Each row is a point on a landscape with many peaks, with its height.
A climber steps from a point to the highest of its 2 nearest points, and stops where none of them is higher. Distance is the straight distance between rows; heights are no part of it.
q981: [ -9  12  16 -38 -35   5 -18   9  36 -10  12 -13  15   0 -18  26 -22   4
 -22 -51]  h=53.1
q866: [ -5   2   4 -18 -29  23 -17   3  38   4  14   0  21  -9 -20   8 -16   3
 -29 -55]  h=59.5
q478: [  0  29 -32   7  45 -10  -7  21 -71  27   2  12  22 -11   5 -13  -3  17
  24 -10]  h=57.0
q734: [ 14 -16  31 -58 -50 -29  -3  -2  48 -31  14  -4   0  -2 -44  10 -14   7
  -3  -7]  h=38.5
q401: [-25   9  -6   2  -2  37   7   9  24   9  21  -9  -8  -8  -5  -6  -4  -7
 -21 -48]  h=59.7
q690: [ 11  -5  13   8 -34  12 -16 -11  36 -25  -3  17   3   1 -33  24 -16 -17
 -33 -19]  h=18.0
q801: [ -6  -5  19 -16 -43   3 -18   2  45 -19  14 -11   6  -3 -34  17  -3   8
  -6  -2]  h=45.7
q624: [ 16 -13   4  15 -31 -11 -17  11  51 -45 -15  19   5  23 -45  -5  -8 -14
 -17   9]  h=11.8
q32: [-11   4  10   6  -8  25  10 -12  17  -4   6   9  -8 -11 -10  22  -6 -21
 -21 -12]  h=24.5
q676: [-11  17 -19  14  42  12   9  18 -18  20   9  -1 -14 -20  21 -18  22  -1
   4 -29]  h=8.6
q267: [-15  -3  12  27  -2  -5  -3   7 -14  30 -13  -5  16   8  19 -12 -14   4
  10  23]  h=25.8
q43: [-21  12  17  -8 -12  18   2 -12  22  -7  14 -15  -7  -3 -13  37 -11  -9
 -13 -39]  h=19.7
q466: [  6 -19  14  12 -14 -31  -2  12   2 -29 -17  -1  -5  29 -15 -14   1  12
  26  62]  h=3.9
q439: [ 23   5 -11  22  16 -32 -16  -6 -87  34  -4  13  17   7  20   4 -16 -16
  15  13]  h=69.2
q875: [ 21  -2 -19 -29  19  19  23 -17   5  14  37 -12 -41 -37  15 -10  -3 -26
 -32 -12]  h=40.7
q58: [ 15 -28  16 -31 -50 -17  -2   5  48 -31 -15  11   2  13 -38 -16  -1   0
  -4  24]  h=18.2
q260: [-30  -9  17 -34   0   3  16  12  28 -11  22 -24   0   1 -14  -3  19  34
  16  -3]  h=21.1
q915: [ -4 -20  27  -1 -10 -28 -10   5 -28  15 -13  -9  14  24  12 -12   6  24
  27  42]  h=12.5
q556: [  3   9  -6  -7  -5  28  -3  -4  25  11  30  -3 -13  -6   4   8 -11 -18
 -36 -51]  h=52.0
q398: [  8 -13  28 -51 -34 -18   8  17  52   2  18   3   4  -5 -28 -22   1  26
  -3  22]  h=14.6
q573: [-13  25 -23   1  42  -6   2  30 -53   6  -2  -8  24   7   7 -20   7  37
  31 -10]  h=69.4
q182: [ 16  -5  -6  31   5 -20  -6  -9 -54  23 -24  12   4   8  30  -3 -15 -22
   8  28]  h=58.0
q759: [ 13 -13   6  31  10 -45 -35   6 -67  -2 -20  17  11  23   7   7  -8 -11
  22  36]  h=6.1
q647: [  2 -11  13  24  -2 -30 -18   2 -44  13 -18   1  15  26  10   2   0   5
  31  41]  h=9.5
q902: [  5  14 -11  18  18 -28  -7   6 -77  39  -5  -5  19  11  27  -6 -11   1
  17  -6]  h=59.2
q15: [-20  24   6  -7  14  19   5  -3  10 -11  26 -19 -18   5   1  34  -5  -9
 -10 -52]  h=17.4
q253: [ 20 -10  -6  30  -2  -1  -8  -7  -9  19 -19  28 -19 -10  23 -19 -17 -27
 -22  25]  h=43.3
q955: [  3   3 -23   7  22  16  13   0 -36  40  -1   5 -14 -18  38 -20  -9 -11
  -6   2]  h=51.9
q139: [ 36 -22 -21  20  31 -11   6 -26 -34  16   9  16 -19 -20  20 -15  -9 -29
  -5  40]  h=41.0
q488: [-24  -8  16 -15   6  -2  20  11  11   1   5 -20   3   1 -10 -15  21  43
  23  10]  h=23.9
q881: [ -3  -3  12  -3 -28  11  -6 -11  25 -28  -1 -10  -6  11 -19  30  10  -4
  -2   3]  h=53.2
q994: [ -5  12 -37   4  37  10   9  -3 -37   3   2   1  24  -5  16   2  10   9
  25  -9]  h=38.9
q269: [  8 -21   7  43  -8 -15 -22  -3 -11  14 -30  24 -10  -1  14 -15 -14 -15
 -10  25]  h=38.4
q993: [ 35  -5  -9   5  12  11  18 -26   6  -8  10  18 -37 -23   3   4  -7 -43
 -33  14]  h=31.8
q894: [ 15   0  13   5 -44  -4 -26   6  45 -36  -9  16   6   3 -46  12 -15 -12
 -33  -3]  h=15.2
q85: [ 19 -21 -19  49   6  -5 -10 -16   5 -24 -19  20 -17  10  -5 -10  -2 -27
  -6  29]  h=30.2
q591: [  3  -1   5 -11 -12 -12   2  -4   9 -35 -23  -2   2  11  -3  12  22  19
  15  39]  h=53.9
q849: [-15  13 -12   5  16  37  23   5  -7  15  -1  -2   3  -2  24  -6 -10  -1
  -8  -9]  h=37.6
q683: [ -7  -9  27 -43 -43  -3 -24   1  41 -11  20 -12  16   4 -36  26 -15   6
  -9 -34]  h=47.9
q375: [ 13   9  -9  11   1 -11  -9  -2 -10 -20 -30   4  10   7  11  12  22  11
  21  36]  h=45.9
q553: [ 11  18 -17   2  31  14  14 -13  -9   0  17   2 -18 -26   8  22  17 -19
  -3 -12]  h=26.3
q490: [ -1  24  -2  -6  28  18  17 -10  -5  -2  27  -6 -21 -14   2  32   8 -21
 -10 -35]  h=22.0
q349: [  9   8  14  -9 -14  18  -3 -16  19  11  31   3  -4  -5 -21  23 -28 -31
 -39 -56]  h=45.6
q517: [ 20  -3  -3  17 -16   9  -9 -25  32 -31   1  16 -15   3 -15  22 -11 -34
 -31 -11]  h=21.6
q387: [ -9  -4  29 -59 -42 -11   2  11  45 -16  27 -27  -4   0 -37  11 -16  20
   2 -24]  h=42.8
q532: [ 16  -8  -7  34  -9   5  -6 -13  27 -35 -12  17 -15  10 -17   8   3 -31
 -15  11]  h=25.4
q92: [ 30  -1 -28  16  32 -10  -6  -9 -72  36  12  12   2 -12  28 -13 -10  -9
   6  18]  h=56.8
q548: [  3   5  -6  10   9  29  21 -18   5   4   3  15  -8  -9   9   2 -12 -19
 -21   4]  h=30.3
q145: [-13   9  -2 -27 -10   9  16  -7   5 -27  -1 -23   1   5  -7  26  19  20
  21  -1]  h=71.4
q698: [  5   9 -32  -6  31  28  29  -6 -22  21  12   1 -16 -15  29 -16  -3 -18
 -11 -11]  h=45.2
q326: [  6   2 -14 -14  13  25  12 -12  18  13  29  -2 -26 -24  18  -4 -15 -17
 -38 -37]  h=46.0
q545: [-22  -5  25  -8 -14   1   7  15  30  19  -5  -8  15  -2 -14 -18  10  30
   2  -1]  h=20.2
q969: [  1 -27   7  25 -16   2 -18   6  20 -12 -29  27   0  23 -13 -14  -6 -19
 -11  28]  h=29.2
q950: [  3 -27  14  25 -10 -37 -11   5 -23 -17 -32   3   6  29  -9 -14  -1   0
  29  49]  h=6.3
q87: [  3   0  -6  16  -4   7 -22  -9  19 -11  -6   5  -5  -8  13  19  21  -6
  -1  12]  h=5.7
q869: [ -2  -7  24 -29 -34  -9   0  12  46   7  -2   5  25   1 -21 -21   2  35
 -11   3]  h=17.0
q325: [ -7   7   3  -6   8  10  -6  -7  23  -5  -5  -2   0  -4  13  19  23   5
  -4 -17]  h=8.9
q121: [ 22   5  -5  -1  -1  17  11 -29   8  -7  21   3 -37 -17   0  25 -14 -45
 -32 -10]  h=27.7
q840: [  4  22  19 -12 -14   6 -15  -7  10  16  29 -16 -20   4 -16  22 -42 -17
 -30 -85]  h=39.6
q471: [ -9  18  10  -1  16 -27   1  24 -50  17 -13 -16  16  17  20 -13   1  46
  29  20]  h=43.9
q389: [-20   6  -1  14   1  17   7   6  -1  17  -9   1  12   1  24  -8 -13  11
  -1  12]  h=31.2
q688: [-18  16  -7   3  24   9   3   7   3   7  -4  -7  -6 -15  11   4  32   8
   9 -31]  h=12.2
q762: [-37   0   2 -33  12   6  11  16  21 -19  17 -33  -3   8  -9 -10  25  27
  21 -31]  h=18.5
q339: [  7 -14  23 -14 -30 -25   1   3  38 -19 -27  11   5  12 -20 -18   9   6
   6  34]  h=20.9
q348: [ -6   6 -11  30  40   5   8   2  -9  29  13   4   0 -16  21 -10  11   8
   3  -7]  h=5.3
q889: [-19  26 -26  -8  34   6   6  29 -25 -15   8 -19  10   9   4 -14  28  36
  30 -12]  h=58.2
q795: [ 36 -15 -10   8  22   1  16 -25  -8   7  15  18 -31 -20  11 -15  -7 -38
 -22  34]  h=36.0
q710: [-22   3   3   5  20   0  20   7 -15  10  -3 -12  20   6   3  -8  17  32
  29   9]  h=28.2
q3: [ -7   9 -16  17  21   7  22  -7 -28  14  -6  -4  24   6   9  -4  15  15
  24   4]  h=32.8
q297: [  4  -7  16  11 -30  -3  -8   0  33 -13 -26  14   7   9 -14  -5   7  -3
  -8  23]  h=24.6
q153: [ 17   6 -26  17  28   8   5 -20 -13  -3   5  11  -3 -18  15  19  15 -17
   5   9]  h=31.5
q613: [-23  -5  27   6  -7 -16   2  17   4  34 -13 -11  17   8  11 -28  -2  23
  16  10]  h=21.0
q424: [-18  -7   0  -5 -23  30  -7   6  33  13   6  -7   9  -3  -7  -4   1  10
 -14 -31]  h=52.1
q809: [  7   6 -18  20  14  -5  -2 -12 -20 -16 -21  11  12  -5  10  16  11 -11
  15  26]  h=38.8
q912: [  5  13 -41   1  50   3   8   4 -50  22   7  11  13 -19  25 -13  -2   0
  17 -11]  h=46.8
q343: [ 37  -5 -41  -5  32  -2  10 -16 -41  22  14  10  -6 -27  27  -9   2 -22
   4  18]  h=47.6
q328: [-37   6  14 -29 -11  16  -4  23  30  -6  17 -25  -9  11 -22  -3   6   3
  -5 -65]  h=41.8
q191: [-26   3   5 -26 -19  12  -1  20  38   1   7 -21   4   4 -18 -17  13  24
  -8 -47]  h=46.1
q615: [  5 -29  20 -29 -32 -32  10  -1  33  -7  -4  -1  -3   1 -12 -26   6  20
  22  42]  h=18.1
q489: [-33   5  -8 -11  17  17   1  10  13 -13   9 -25  -6  -1   5   1  24  10
  14 -46]  h=15.4
q311: [ -3   0  14 -27 -20  -6   4  -7  21 -40   0 -14 -10  10 -12  23  17  21
   6  24]  h=61.6
q244: [  4  18  -3   0  16 -32 -11  15 -60   8 -10   0  35  18   4   5  -5  36
  32  30]  h=36.7
q520: [ -9 -28  27 -19 -16 -27  -6   6  12   0 -14  -3   3   9   6 -19   2  26
  25  49]  h=15.7
q880: [ -8  17 -18 -12   5  22  18 -10 -15 -17  -9  -8  11   2   9  29  10   2
  11  -2]  h=60.3
q21: [ -4  22  -2  16  14 -19   5  15 -55  30 -16 -10  17  14  30 -10   0  16
  17   3]  h=51.5
q219: [  7 -31   0  51   3 -13 -24   1  -2 -15 -36  25 -20   9   1 -19 -14 -25
  -7  31]  h=34.3
q941: [ 12   3 -11  24   7   2   4  -4 -35  20 -25  13  -4  -8  29 -10  -4 -16
  -3  20]  h=50.7

Two climbers start at each pair of points below. Name the first point that both come to, or write never.
q466 and q647 => q520
q398 and q894 => q219
q85 and q993 => q439

Where does a climber stop that starts at each point below?
q676 => q573
q869 => q573
q624 => q439
q121 => q439
q690 => q439

Call two points neighbours if one is among the 2 nearest of the other. Go from one point of each pair to the other, from neighbour to neighbour, staying as high as possible. Name the lowest point that can't be avoided.
q439 and q573 => q545
q866 and q401 => q424
q439 and q955 => q941
q145 and q401 => q801
